A landscape with many peaks, sampled at points; each row gives a point and its height.
From any point a climber steps to the highest of the 4 points nearest to it. It stops when none of these is higher. Distance is the straight distance between rows; heights are no part of it.
Zusez h=60.9: [-18 -14  20  -5   0  17  32   7  23 -25   1  25  52 -10 -18  36  35 -10
  19   6  -3   5  45 -11  61  39]
mizig h=35.3: [ 16  11  48  45  -5 -13 -28   2 -15   3 -35  13 -29  -2  13 -63 -15  24
 -22 -31 -29 -17 -29  13 -56 -39]
Zaf h=4.3: [ -3 -41 -20 -54  16  47  68  -8 -11 -23  -3   4  34 -35 -24  37  31 -69
 -33  19   8  39  21 -26  30  45]
robol h=36.7: [  3   3 -49  -4  -4  51  -5  -5  34  23 -25  -2  27   5 -76 -10  22  13
  15   7  30  30  34 -27  47   1]
gosuz h=34.4: [-12 -11  23  50 -32 -45 -67   8   3  10 -16  -9   8  48 -27 -33 -10  45
 -29 -35 -31 -17  -2 -17  34 -71]
sikit h=43.4: [ -8   0  67 -14  -2 -50 -47  -6 -36  24  -4   6  -7  26  11  -6  28  13
 -11 -14 -23 -26 -16  -4   9 -38]
renef h=55.1: [ 42 -18  57 -23 -18 -20  20  16 -35  11 -25  19 -38  28   4  -5   9 -36
  13 -29   9 -70 -22  23 -73  -1]
tur h=44.8: [ -2  -5 -69   1 -53  49  18   7   7 -53 -30  -8  31 -18 -60 -21  11 -14
  -5   1   8  -8  21 -37  38  26]
bot h=31.7: [ 15  36  37 -24 -73 -24 -17   0  -9  25  -6  -1 -30  20 -31 -25  18  33
  18 -57  14 -34 -33  22 -24   1]
varer h=50.0: [-28  -6   9  53  34 -69 -52  -3   7  12  12 -43  48  30  10  26 -45   0
 -33  47  -7   5  -7 -25  52   0]
gesun h=60.8: [ -3 -26  23  -8  16  17  58  -7 -26 -14 -18  71 -27  24  70  -4  -1 -50
  14  48  17  -2  23  42 -44   9]
Temuf h=61.3: [ -8  27  -6  -3  50  10  -3 -28   9 -14  22  23 -12 -39  31   6 -19 -25
 -75  35  23  20   2 -28 -14  14]
nugi h=21.5: [ -8 -14 -19 -36 -20  29  42  14 -20  42 -13  -8 -64 -25  20  -8  36  11
  21 -59  16   8  -6  34 -62 -19]
tezer h=33.3: [ 24 -38  10  15 -13 -14  18  -2 -34 -11 -11 -31 -26  12 -20  10  11 -48
 -28  -1 -37 -51   6 -38 -69  57]
Dolef h=43.2: [ 10  25 -29 -17 -53  31 -13  34  17  -1 -20 -11   7   1 -10 -14  17  27
   6 -37   9  15  12  41   7 -30]
ger h=18.9: [-11  -6 -58   1  -6  38   2 -22   0  -6 -27 -40 -41 -30 -36  -3  -7 -42
 -60  15  11  21 -21 -53 -13   4]
dofef h=51.8: [ 27   0  29 -24  34 -11 -38   9 -38  86  11 -53  -7   7 -57 -21  26 -21
 -15 -28  -1  32  -6 -44  25   3]
Paz h=11.9: [-22   1 -16   2 -32  61  19  34  13 -58 -14  -6  20  -8   8  24 -14 -24
 -41   5  23  21  -1   3   0  -5]
Turo h=12.7: [-35  40 -72  18  31  57 -34   9  72  16   2 -17  16 -31 -16  20 -33  20
 -17  50   6  57 -35   1  38 -41]
Biman h=50.3: [-18  14  37   1  40 -21   1 -34  -8  37   4  -4 -12  32  43  18   1   1
  -3  16 -30 -25 -10  -2  23   3]
muk h=56.8: [ -2 -13 -46  -2 -70  51  33  14  15 -52 -34   8  16 -11 -49  -2  14   5
  24  -7  11  11  11   4  22   6]
deriz h=37.5: [ 33  12  -7  -8 -78 -12  -6  12  11 -54 -43   0 -29   9 -16 -64  -3  -2
  31 -50   4 -40  -1  20 -25   2]
dinil h=51.1: [-10   5  78 -33  43 -75 -11 -27 -28  63  49  19   0  30  26  18  21   6
  30  -5 -12 -28   0   1  19 -13]
sipi h=55.5: [-24  31   7 -18   4 -51 -19  -7  25  88  16  10 -17  -6  41 -12  17  45
   2 -29 -18   3 -59  34 -13 -76]
vepep h=51.2: [ 22 -12 -37  12 -19  14   8 -24  -4 -23 -42 -34 -35  -8 -56 -34 -22  -2
   8 -47   7 -14  -2 -13 -11   6]
fugu h=42.7: [-11 -14 -66 -35 -40  55  49  26 -14  11  -7  -4  -7 -39  -3  21   7 -14
  -1   3  30  31   7  19 -29   3]
gusir h=28.8: [  3  42 -36  20  35  26 -21  13  55  33   4   3  18  -2 -66  -2 -22 -27
 -56  19  19  66  16 -56  52 -17]
norad h=44.4: [-11  -3   0   2  46 -47   2 -37 -27  -6  41  30  16 -18  62  21 -10   6
  30  30  15  20  14  21  19 -14]
Geko h=34.7: [ 20  11 -21  16  -1  37 -11   9   7 -11 -35  11 -48 -19  20  -8 -18  -8
  -8   1 -15  19 -15   6 -37 -10]
kibob h=17.5: [-16 -16   6 -32  28 -10  39  -9  18 -67  27  42  38 -22  43  51   0 -34
  22  36  14  39  27  17  10  17]
Gup h=41.1: [ 29  -9  23  -2  32 -15  57 -21 -52  19   0  33 -48  18  41  10  29 -23
   7 -16  16 -59   5  -3 -61  16]
tadav h=44.3: [-17  26 -28   3 -26  64   3  14  17  13 -23 -23 -35   7   7  15  -4  31
   5 -25  -7  10  -3   7  -5 -22]
sib h=47.8: [-29  13 -28  29  43 -56 -10   0  18 -13 -16 -17  57  -4  24  33   5  -2
  30  26 -11  31  -3  27  77  -4]
tezo h=46.8: [  4 -12  62   6  21 -75 -44 -13 -60  43  87  31 -18  54  26  24 -10 -11
  -7  17 -47 -58   4  -7  -3 -55]
Rikon h=39.7: [  0   0  21  -4  10  14  32  -2  -6 -44  -5   8  39 -15  -1  49   7 -21
  -7  35 -19  -8  22 -14  17  77]
tupo h=36.0: [  3 -12  25  20   8   4  22  12   3 -38 -49  19 -24  -6  47 -63 -27 -43
 -14  65 -15  27   6  26 -76 -17]
Fefin h=48.8: [ 22 -10 -22  22 -67   2 -27   9   6   7 -48 -30 -50  -7 -48 -60  -9  43
  35 -55 -12 -25 -60   5 -43   4]
Gopeb h=28.9: [ 16 -59 -23  -5 -47   8 -24 -44 -21  -3  -6 -59 -31  11 -79 -45   9 -21
  45 -69 -10 -66 -19 -13 -31   3]
potas h=10.8: [-23  -9  -3  -2  26  20  32  26   2 -22   2  16   7  -3  65   0 -12 -17
  22  29   1  53 -20  35 -12 -27]
kol h=33.2: [ 26  -3  40  34  -6   6  14  -2 -34 -40 -33  -7 -31   0  18 -17 -33 -24
 -30 -10 -19 -33 -15   3 -75   6]
Kal h=62.9: [ 18 -37 -30  19 -30  17   0 -15 -20  -8 -27 -28 -56 -28 -37 -40  -7   5
  -9 -42 -33   7 -20 -27 -56   6]
Venuf h=39.2: [ 32 -27  60 -49 -20 -22  30 -34 -24  27  13  15 -37   5  27  19  44 -13
  40 -54  16 -75 -22  12 -52  26]
Duto h=29.0: [  5  19 -11  -5  18  17  19 -14  -9  -7  -3 -25  15 -14 -36  24  -2 -43
 -46  19  -5 -15   5 -57  19  56]
Kip h=31.9: [ 32 -22  -4   7  39  -8   6 -44 -35  29   2 -24 -43  -5  -6  34  -1 -58
 -37  16 -17 -39 -26 -19 -52  45]
dor h=25.1: [-25  18  -5   5  55  15  16   6   7 -61   9  23  44 -19  57  26   4  -9
  -3  24  15   6   4   1   6  20]
Mil h=29.9: [ 27  14  24  -4  46  -3   4  -7  -5   5   9 -19  33  27 -15   3 -10 -39
 -44  46 -19   1  25 -30  30  35]
zopi h=32.2: [ -3 -18  43  -5 -29 -86 -23  16  40  28 -12  -5  43  15  83  -7 -11  46
  13 -22  17  -5 -52  36   2 -42]
meb h=61.9: [  8  10  -1  24  39 -57  11 -67 -23  23  41  31  -9  -8  88   6 -33  20
  38  21   4   7 -29  43   2 -62]
Saten h=40.2: [ -9  -5  27  27  29 -19 -27 -36 -42  66  40   2 -43   2 -14 -18 -32  -4
 -47  -3 -29 -14 -19 -41  12 -13]
budal h=31.2: [-26   0   7  28  -2 -14  -6  22  17 -51  -5 -14  43  11   3   6  -8  26
  35  22  -1   3  -2   8  41  33]
bezi h=29.2: [  34  -24  -26   13  -14    6   -5  -15   30  -25  -25   -3    9    2
 -103   -6   24  -49  -16   11    9   14   46  -43   41   30]
sok h=12.6: [-36  -9 -29 -28  51  14  -1  -1  25  21  33  31  13 -52  13  46  15   6
 -19  18  -6  61   6 -13  31   3]
Kosi h=34.1: [  5  -5  26 -33 -26  -4  -7 -15 -15  22  23 -17 -10  27 -35 -19  13  -9
  43 -51   0 -42   1 -20   0  38]
vapam h=29.5: [  8  11  45 -21 -11 -27  24 -15  12  49 -16  46 -51   7  95 -32   2  13
  20  13  -7   1 -29  40 -81 -76]
Det h=8.8: [-27 -37 -67 -57  23  53  40 -22 -11  20  34   3 -11 -51 -10  54  15 -36
  -5   8  22  72   2  -6  25  14]
Sege h=55.6: [ -2  -5  38  12 -19 -22 -21 -10 -40 -43  16 -20 -22  30 -53  10 -43 -38
 -40 -10 -18 -59   2  23 -33  46]
zekov h=37.1: [-15  26 -15  28  -8  20   1   0  22  16  -5 -21   8  -9 -25  -3   9  27
 -27   0   6   3  15 -19  31  26]
Dul h=34.5: [-11  34  18  28 -37   6 -24  13  13   2 -23  -8   6   6  -1 -24 -15  53
 -23 -32  -9 -21  -5  33   2 -13]
pazo h=35.0: [-31   2 -42 -16   7  69  29  32  12  18  -1  16  27 -21 -38  25   8  -8
   2  -3 -13  38  30 -14  29   9]
dum h=44.6: [ -2   1 -59   2 -34  71   9  21  23 -13 -14   2 -12 -27 -44   7  21   7
  -5  13  21   8  22   0  15 -11]
rigef h=36.8: [-44  -5 -51  12  22  -6  27  30  33 -40 -11 -21  62 -16   9  36  -5  33
  37  18   1  38  17  43  54 -19]
dipif h=39.4: [ 22 -24  24 -27 -19 -28 -17 -32 -43   6  23 -55  -5  33 -81 -14  -8 -30
  23 -18 -11 -39   3 -22 -22  56]
bapus h=48.1: [  5  12  24  23  18  10 -11 -22  -9 -11  -4  14 -16  -7  53   1 -25  -3
 -49  26   7  -6 -16 -21 -32   8]
Zer h=44.5: [-28  36  25 -37 -18 -41 -72   3  17  52   4 -18  19  28  -3 -11  38  64
  23 -25  20 -15 -64   9  17 -48]
Dufas h=31.1: [  9  12   6 -15 -13   1  25  13  -5  -8  -5   9 -22   6  21   0   5  19
  21 -28  11 -20  17  25 -15  14]
nakib h=30.1: [  4 -35 -23 -47 -35  22  50  21 -17   0   7  -4  17 -15 -25  11  53  -6
  20 -17   3 -10  22   5  26  33]
fonil h=51.9: [ -5  -7  53   3  48 -46 -20 -46 -33  34  50  31  -9  41  31  28 -14   4
 -20   8 -24 -60 -15  -4 -46  -8]
Zovig h=30.2: [  4 -24 -26 -49  20  53  53 -16 -22  17  22  28 -25 -15  31  24  29  -6
   8 -15   6   0  -7  17 -22 -20]
Bigan h=12.3: [-11  28 -19  23 -16  10 -15  16  39 -62 -19  -9  24  -7  12  12 -27  -5
 -63  40   8  26   5 -18   4  -6]
Vaniz h=19.1: [-22  36 -22 -22  30 -12  -7   7  21  40  28  -8   2 -35  53  35 -14  47
  17  -6 -14  23  -5  43 -11 -38]
nusak h=21.6: [-15  -4 -39   2  34 -25  20 -13  24 -79  24 -11  38 -65  82  55 -35 -31
   7  59  41  72 -20  33  26 -29]
zof h=35.2: [ 26 -17 -37  40 -34  23   9  -4  22 -58 -34   0   6  23 -72 -16 -27 -36
 -17  15  11 -20  27 -23  24  51]
dapep h=60.2: [-17 -31  76 -15  23 -46 -14 -11 -31  14  47   8   8  41   0  35  -1 -11
  -5  18 -28 -38  19 -26  17  13]
Dibo h=19.3: [ 14  18  59  -8 -15  -7  28  18  11  23 -17  39 -74  21  43 -44 -17 -21
  39  22 -42  19  38  47 -71 -22]
Lisi h=41.2: [ -3 -23  37   3  66 -62 -20  -8   8  -9  34   1  56  10   8  30 -20  -2
  14  40  -5  29  18 -32  61  20]
sevu h=31.0: [-44 -24  33  32 -14 -62 -14  -6   2 -12   0  -8  32  24  30  15  -8  31
  -2   9  -8 -19 -20  17  34 -15]
puti h=3.1: [-28   9 -13 -13 -35  54  30  75  16 -23 -14   9  21  11  37 -20   2   6
  25   2 -11  41  17  54 -32 -48]
Tafak h=27.8: [ 31  -7  61  19  -5 -31 -15  39  -8 -54 -22   2  -9  38  -1 -39 -11   3
   3  -2  -4 -32  -5  18 -57   3]
bufin h=41.8: [ -7   3  -8 -31  20  14  41  23   4  26  12  -5  41 -18 -39  30  28  14
  37 -15  -3  15  33  -5  64  42]
lilu h=7.2: [  4  -6 -17   1 -42  53  47  61  13 -64 -20  22   3  21   9  14 -16 -25
  29  21  20  25  38  17 -15   4]
pulil h=19.6: [ 14   6 -22 -48 -51  54   8  36 -15   3 -36 -12 -43  -8  17 -28  19  38
  33 -29   8   9 -18  36 -65 -20]
Rego h=35.7: [ -2  10  -2  47 -13   4 -28  11  -8 -36 -33 -10  -9   2 -27 -19  -8   7
 -17   7  -6 -29  11  -6  15   8]
rez h=36.2: [-14   9  15  49  27 -11 -54  12 -13  41   3   9  14  30 -42 -30  -6  50
 -16   5  -5   8   3 -33  43 -33]
tive h=28.7: [ 13  43  -1 -11 -55  -5 -19  15  14  42 -12 -42 -10 -10  18 -31  23  65
  -6 -45  -6 -15 -45  33 -34 -57]
lalef h=43.5: [-11  28  -2   6  34  -4 -20  -9  31  27  -2 -13  18 -21  18 -12 -25  34
 -29  25  -1  19  -3  -8  18 -11]
suvum h=20.5: [ 18   3 -59 -35 -99  26  27  12  48 -12   1   1   2   2 -28 -26  34  29
  57 -28  43 -20  -2  42 -15   4]
Bivap h=33.9: [-10  16   1  58  -8   9 -46  16  49  -2 -17  -9  14  21 -46 -19 -11  44
   9  31  17  21  36 -21  49 -23]
Daral h=48.2: [ -6 -34 -35  -2 -32  14  18 -26 -11  22   0 -48  -9   9 -57 -13  21 -24
  -2 -17 -19  -9  14 -41 -20  41]
maf h=36.3: [ 17  12  21 -17  23 -20   6 -32 -24  70  29  12 -26  -6  39   8  16  29
  -2 -43  10 -28 -12  11 -27 -40]
zur h=35.9: [ 43   2   0  10  26  10  35 -46 -20 -24   9  23 -35  -7  21  29 -45 -65
 -26  28   6 -25 -16 -20 -73  20]
pati h=29.7: [ 20  17   6  40 -21  15   3  12  31 -80 -41   8  -3  21 -32 -25 -38  12
 -25   2 -27 -12  -7   1  -9  20]
Nogom h=18.3: [-38 -29 -26 -35  52  -1  35  -7  17 -30  55  27  15 -45  12  46  11 -15
  34  28   6  61  41  21  27   8]
pip h=31.4: [ 10  -1 -10  37 -30  21  -8  -7  13 -10 -37  -5  -1   5 -76 -36 -31  13
 -14   8  41  -5   9 -51  34   8]
kem h=43.6: [ -7   3   0 -20 -11   1  -2  13  16  27   1 -12  21   3 -35  -5  28  27
  41 -38  16  12  13 -10  46 -33]
vamo h=29.6: [  7  13  39   1 -56   4 -25  18   2 -25 -21  -3 -23  28  -4 -44  15  29
   9 -49  10 -41 -13  23 -34  37]
puzev h=36.5: [ 24 -20  16  24 -14 -40 -52 -13 -37  34  27 -34 -57  41 -62 -36   1  -8
  22 -36  -3 -75 -37 -25   5  -5]
rek h=26.1: [ 27 -32 -25 -10 -51  23  36  10  17 -51  -6   9  29  13 -86  22  16 -41
  17  24   1 -15  42 -22  36  71]
keka h=36.4: [  9  49 -10  26 -11  11 -28 -21  -8  57  -9 -11 -35  -7 -36 -31 -29  45
 -46 -16  -8   9 -22 -22   7  -5]
zop h=39.6: [ 14  -5  52 -21   6 -37 -28   3 -42  66  23 -22 -36  24 -36 -26  33   6
 -17 -51  -6 -32 -46 -19   1 -40]
ren h=38.0: [-16   5  -8  48  22 -23 -20   9  32 -21 -16 -15  23  -2  34  -5 -20  39
 -14  41   1  19 -17   4  11  -1]
giv h=33.8: [  2  22 -12 -61  38   1  15  12  -1  68  26  -9 -19 -29 -42  28  56  19
  29 -38  19  49  26 -14  31  23]
Nebu h=31.3: [ 17  13  31  33 -37   6 -14  15  -4 -62 -29  19   9  21 -32 -21  -7   6
  14  10   0 -33  25  -3   0  33]
nobe h=43.3: [ -8 -34 -79  -5 -63  56  41 -12  36 -16 -15   5  15  -9 -89  -7  14 -18
  29   7  31   1  40 -28  45   6]
vov h=37.2: [ -7  49 -14 -20   3   3 -19   9  83  29  15 -15  36  10 -36  -1  24  41
  61  -1  16  23  16  15  49 -50]
Filok h=39.3: [ -6  45 -13  18  24  -2 -50  -5  14  36  -9 -26   5   4 -35 -34 -20  51
 -68  -8 -21  29  -4 -42  12 -15]
tob h=56.0: [ 23 -13  31 -35  21   8 -20 -10 -21  62   0 -12  22  20 -61 -11  40   3
  29 -31  17  22  16 -35  41  28]
fov h=42.9: [ 22 -13  12  22 -16 -88  -1 -23 -17  22  11  20   7  13 106 -27 -29   3
  -2   0   7 -30 -44  28 -50 -60]
lut h=39.5: [  3   4  23  59   4 -28 -22  -9   0 -21 -15 -24  25  17  23 -16 -20  17
 -52  26  -8   0 -21   2 -10   5]
kir h=32.3: [ 14  -8 -39  -4 -13  15   3   0  15  13 -26 -25   0  -3 -63   2  27 -10
 -14  -6  -7  51  19 -28  59  28]
pid h=5.7: [ 11 -29   2  19  23 -18   2   9  -3  15 -16  13  11 -14 112 -26 -48  11
  -2  39  -8  38 -12  19 -18 -40]
Luvo h=44.7: [  2  13  38  -7  21   9 -18  -1  -9  34  31  -2 -22  24  -4  -1  26  12
 -23 -23 -33 -33 -13   1   8  -3]
Zon h=17.8: [-21   0  -8 -21  19  44  10  27  12 -54  12  41  31  -7  48  34 -19 -13
 -10  32  12  58  15   1 -13  21]
kigel h=38.7: [-31   2  19   3  32   0  28   3  18 -69   9  11  17 -20  25  39 -17 -67
 -59  70  30  14  14 -16  12  32]
Medul h=35.8: [  8 -10 -39 -18  -4  23  27 -21 -13  29   6  -5 -31 -23  24  37  28   2
   7 -11  24   3   4 -27 -14  24]
bika h=28.6: [ 21   9  31 -21  11  18  29   6   7 -33   7   8  11  15  13  20  13  -6
   5   2   1 -46  27  23 -14  54]
zoson h=40.4: [ 11   9   2  39  13  16   2 -17 -39   8 -34  -6 -31 -13  14 -33 -25  -7
 -56  -9 -11  -4 -28   1 -59   1]
Togip h=24.5: [ -6 -10 -15  54 -44  -3 -27  -4  41 -86 -38  14  20   7  -4 -27 -26  13
  -9  47  19 -14  29   6  30  25]
Teb h=61.2: [-31  24  -6  57  46 -36 -30  15  38  -9  -4 -34  76  -1   9 -24 -20  -6
  13  44  -6  26  20 -23  68  18]
dol h=43.7: [  1 -15  31  51  26 -34 -39 -31 -30  12  14  -4  37  15  28   5 -53  -5
 -41  39 -25  -4 -21 -29   5  -7]
taf h=33.6: [ 19  29 -10 -38  45  -6 -19 -46   2 107  50  -2 -54  -1  26  29  13  26
  11 -43   1   5 -19   1  -3 -42]
sev h=34.8: [  0  23  24  36 -12  -8 -73  -2 -23  76  21 -12 -31  12 -29 -36   8  43
 -25 -52 -10  -2 -16 -39  39 -34]
nilef h=45.2: [ -7 -11  49  35  15 -24 -23 -48 -41  30  15  41 -43  10  42   1 -20  -8
 -47 -13 -31 -40 -23  12 -39 -45]
lis h=33.5: [ -8 -18 -60 -10 -30  11  34 -12   8 -36 -21 -19  25 -18 -70  -3  34 -61
 -41  39  -5  25   2 -59  26  32]
labeg h=38.3: [ 13 -21   0   6 -31  14 -20  -4 -25 -16 -26  -4  -2  25 -68  -4 -12   1
   1  -6 -17 -27  -4 -24  -4  61]
sufek h=37.6: [ 40 -15  30   9   0  14  25  17 -16 -27 -28   4 -24  14  22 -24   1 -14
  15  -3  -2 -36   5  32 -73  30]
derar h=41.9: [ 31 -23  24   1 -25 -22  27  -6 -38  -8  -7  -2 -33   8  -6  18  10 -36
  10 -39 -16 -43  -7  28 -66  34]
Nutur h=34.9: [ -4  -9   3 -20  55   2  11 -14 -32  13  23  33   2 -25  40  31  15 -11
  22  -3  -9 -16  12  25  12  14]
Dabav h=34.0: [  5   5   3 -36  65 -15  40 -38 -61 -10  44  60 -24  24  89   2   3  -2
  55  22  10 -32  -6  10 -56 -35]
Bazem h=34.2: [  1 -59  20 -15 -30 -27 -20 -34 -16  13  18 -45 -37  20 -57   1   1 -38
  11 -16 -27 -61   4 -22 -67  19]
bise h=37.0: [ 12   1  40 -36 -28 -23 -23 -13 -26  61  15 -22  -8   5 -31 -21  50  30
   9 -67  24 -33 -26 -20 -10 -11]
Zoni h=32.4: [ 17  10 -52 -52  40  20  42 -21 -23  52  30   0 -43 -40  33  27  26   4
  11 -13  23 -11   0  -3 -16  -5]
gaki h=33.4: [ 19  18  18  -8  89  -3 -21  17  23  14 -10   1  41   4 -31  18  -7 -34
  -8  21  22  72  -2 -46  67  17]
boda h=25.5: [-11   8  43  -1 -23 -54  -2  21  20 -36  -5   6  29  32  56 -28  12  59
  16 -15   6 -18 -21  23 -27 -15]
nibu h=27.0: [-21   6 -22 -26  33  13  23   0  14  12  32  18   3 -30  40  48  14 -10
  37  -1  12  25  21  27  -3  -9]
Zusa h=25.6: [-43  29 -21 -15  11  38  20   9  11 -35   8  18  31 -17  11  37  -6  -2
  -2   5 -10  42  13  -2  37   3]
dilos h=34.3: [ 10   0  12  12  -6  -4   3   7 -31  29  -7 -17 -47   1 -10 -23 -17  11
 -12 -52 -15 -41 -31  -1 -53 -24]
naf h=10.2: [ -1 -36  -9 -60  20  51  59  26 -14 -33  15  33  18  -2  29  53  -1 -30
  -6  -1  12   1  26  28 -14  32]
risom h=42.8: [ 10   2  30  27 -35 -15 -56  -6 -30 -47 -17   2 -40  27 -61 -32 -33   9
   0 -28 -14 -60 -18 -10  -1   5]
povig h=34.6: [ -2   9 -63 -29 -57  13  20  29  51  10 -19  16  27  14 -31   7  25  26
  48  -4  23   0  33  21  67 -12]
kobu h=26.0: [ 33 -18  54  68 -10 -32 -27   1 -19   4  -7  42 -27  13  87 -59 -57 -12
 -29  20 -30  -6  -8   9 -68 -61]
Lanaz h=36.9: [-10  21 -43  39 -16  35  -7  11  11 -17 -12  10 -17 -22   5  14 -27  33
  -4   8  -2  24  10  19  -6 -21]
Zuvat h=31.8: [  0   3  36  -4  67 -39  11  14  36   4  36  14  56 -21  14  15  20  -3
  45  -2 -26  40  26  14  59  36]
vog h=57.4: [  8  33 -53 -40 -19  32  17  27  10  19  -5  -9  -9 -38  -6  11  25  16
  30 -23  -5  33   0  17  -9   2]
Mufub h=40.9: [ 33  20   7  11  31   4  -2  -7 -30  15  -7  16 -45  -6  49   9  -5 -21
 -30 -14  12   3 -12 -11 -32  13]
doza h=26.3: [  4  15  15  55 -50   4 -22  35  20 -95 -38  17  20  24   2 -31 -29  16
  34  27 -11 -16  31  23   1  30]
sir h=27.7: [ 21 -29 -21 -40 -72  28  25   6   4  33   0  -6  -1   0 -35 -27  50   4
  44 -50   9 -58  -3   4  -9  50]
laku h=38.2: [ 26   5  54   6  32 -35 -42   6 -61  68  56 -15 -50  31 -22  -5 -11  -3
 -30 -30 -27 -34 -13 -23  -3 -12]
pabu h=36.1: [-59  28 -27  -1  -2 -20 -13  35  35 -11  22  -3  31 -13  30   6  14  42
  38  18  -3  18   3  18  52 -13]
lipi h=24.2: [ -1 -24 -41  -4 -24  33  37 -26  -1 -68 -19  -8 -18 -20 -11  14  21 -56
 -41   5  -7   7  -6 -33 -31  39]
pek h=30.7: [ -7  -3  -1 -41  56  -8  -1  17  31  59  34  -1   3  -9 -12   0  34  27
  36 -23  13  66  26  13  47   6]
Gif h=48.9: [  1  13  10 -20  19   3  -5  -3  -7  63  -9 -15 -14   9 -15 -37   9   2
  -1 -13   2  16  -8 -17  20 -31]
livud h=38.5: [  2  -9  25   6 -23  18   1  11  12 -54 -14   9  45   6   4  26  30 -13
  24  22 -14 -27  39  16   5  45]
fab h=41.3: [ 21  12 -28   2 -54  29  -1  13  -9 -31 -22 -11  -9   8 -16 -26 -12  -4
   8 -26  -2 -19  12   0   8  18]
lem h=40.5: [ 22 -12  -4 -20  15 -10  -8 -25 -42  72  21  -3 -34  -3 -10  14  25  -2
 -12  -3  -1 -30  11  -6  -8  18]
rera h=30.9: [-14   2  15  70 -10 -42 -59  20  11 -27 -13 -12  41  25 -16 -16 -33  37
  -3  32   9 -15  -5   5  52 -22]
par h=29.3: [ 16  16 -16 -49  58  17 -19 -13 -14  41   1 -25   5 -38 -27  19  16 -31
 -64  37  12  63   6 -61  44  16]
Nubu h=18.0: [-39   0 -33 -10   7  36  -1  16  41 -28   9  -7  34 -59   9  19 -16 -11
 -18  32   9  38  -6   9  14 -27]
libim h=36.6: [ 10  17  33  15  34  -1  -2  -6   2 -39  -3   8   4  17   8  27 -30 -31
 -63  40 -19 -34  11  -2  -3  29]
Funi h=25.0: [  -4  -61  -71  -44  -30   56   35    6   -2   -1   10  -25   40  -12
 -100   14   35  -28  -18    8  -26   36    3  -43   60   20]
gatus h=1.4: [  3   4  14   1 -51  29  23  62  25 -38 -11   2  46  10  14 -28  23  40
  67   1   3  -7  22  28   8  10]
poga h=4.2: [-15 -11  -1  12 -35   1  34  87  34 -76 -51  19  38  36  10  -7   5   1
  56  19  -1  38   7  59  -8  -4]
dogom h=35.6: [ -9 -16   1  34   8 -56 -25  -9   1  25  20 -13  35   1  56   9 -29  21
  -7   3  -7   9 -20  31  26 -23]
liv h=5.3: [-38 -18  -6  -8  -1  46   4  45  20 -38 -28   8  57  24  28   4 -31 -39
  12  63  31 108  11  85 -26 -43]
kofuv h=43.0: [ 13   6   9 -10  63   9  38 -26 -20 -10  29  38 -10  -8  63  33 -13 -37
 -11  39  12   1  -8 -10 -33  18]
Sibo h=9.0: [-16  14 -18 -35  93 -15  -7 -34  12 -14  35  31   3 -68   2  26   2 -40
  -3  58  27  64  -9  -6  42 -14]
teg h=24.9: [ 25   1  -1 -41 -31   4  35   8 -17  38 -10  -3 -31   1  29  -8  18   7
  35 -47  19 -22 -11  27 -68   6]
Tuta h=30.4: [-22  25 -22  -5  36   4   1  23  47  13  -1  -2  53 -15 -28  31   7  22
  29  36  -2  59  14  -1  53 -14]
sunas h=37.3: [ -9 -11  55  13 -44 -39 -47   5 -27  -6   9   8 -11   9   4 -23 -27  18
  -6 -44 -16 -50 -32  23 -40 -25]
poku h=43.8: [-17  19   7  21  12 -18 -18  -8  -3  16  14 -10 -15   0  53 -17 -14  36
 -23 -24  -3  -7 -27  12 -33 -42]
Kufeg h=37.4: [  17    2   21   22   56  -40  -27 -100  -26  -21   46   39    0   -9
   33   11  -18  -29  -35   67  -14  -24    1  -42    9   -1]
Puze h=13.6: [-26  45 -68 -10  21  14  -9  31  52   4  44 -16   8 -26  58   8 -17  12
 -10  -4  -8  46 -27  44  15 -63]
Zuzat h=30.0: [-30  34 -54  50   5 -32 -26  -1  24 -45  -8  -5  70 -50  43  16 -56  -8
 -19  59  26  50 -19  -1  36  -5]
Vibu h=35.1: [-10 -23  69 -16  13 -91  -9  -5 -44   2  12  24 -10  27  79  12  14  14
  23  -7 -11 -60 -10  25 -21 -47]
riri h=28.5: [ -1  -5 -16  49 -47   6 -45 -21  35   4  -7   6 -39  11 -98 -49  -8  38
  15 -45  43 -10  39 -11  41 -20]
silus h=40.6: [-28   9  12   5  -6  11  18  17  20 -12 -11  -4  30 -13   2  29  25  27
  31 -26  27   0  27  -6  27   7]
Milol h=29.8: [ 12 -38 -27 -36  -9  45  53  -1 -31  10   5 -26 -19 -25  15  15  35 -39
  17 -34 -10 -14  -1  -7 -53  33]

Where does a climber stop that starts at each point below?
Nubu | muk
Nogom | meb
liv | muk
kibob | meb
Tuta | tob
Paz | muk
pek | tob

Call two points neighbours if one is among the 4 nearest of the other. Go from one point of each pair to the other, from neighbour to neighbour, staying as high as possible. Name the lowest point that can't be avoided.
Temuf / gesun | kofuv
tob / dapep | Luvo
sipi / tob | poku
Kal / vog | fab
Teb / Temuf | dol
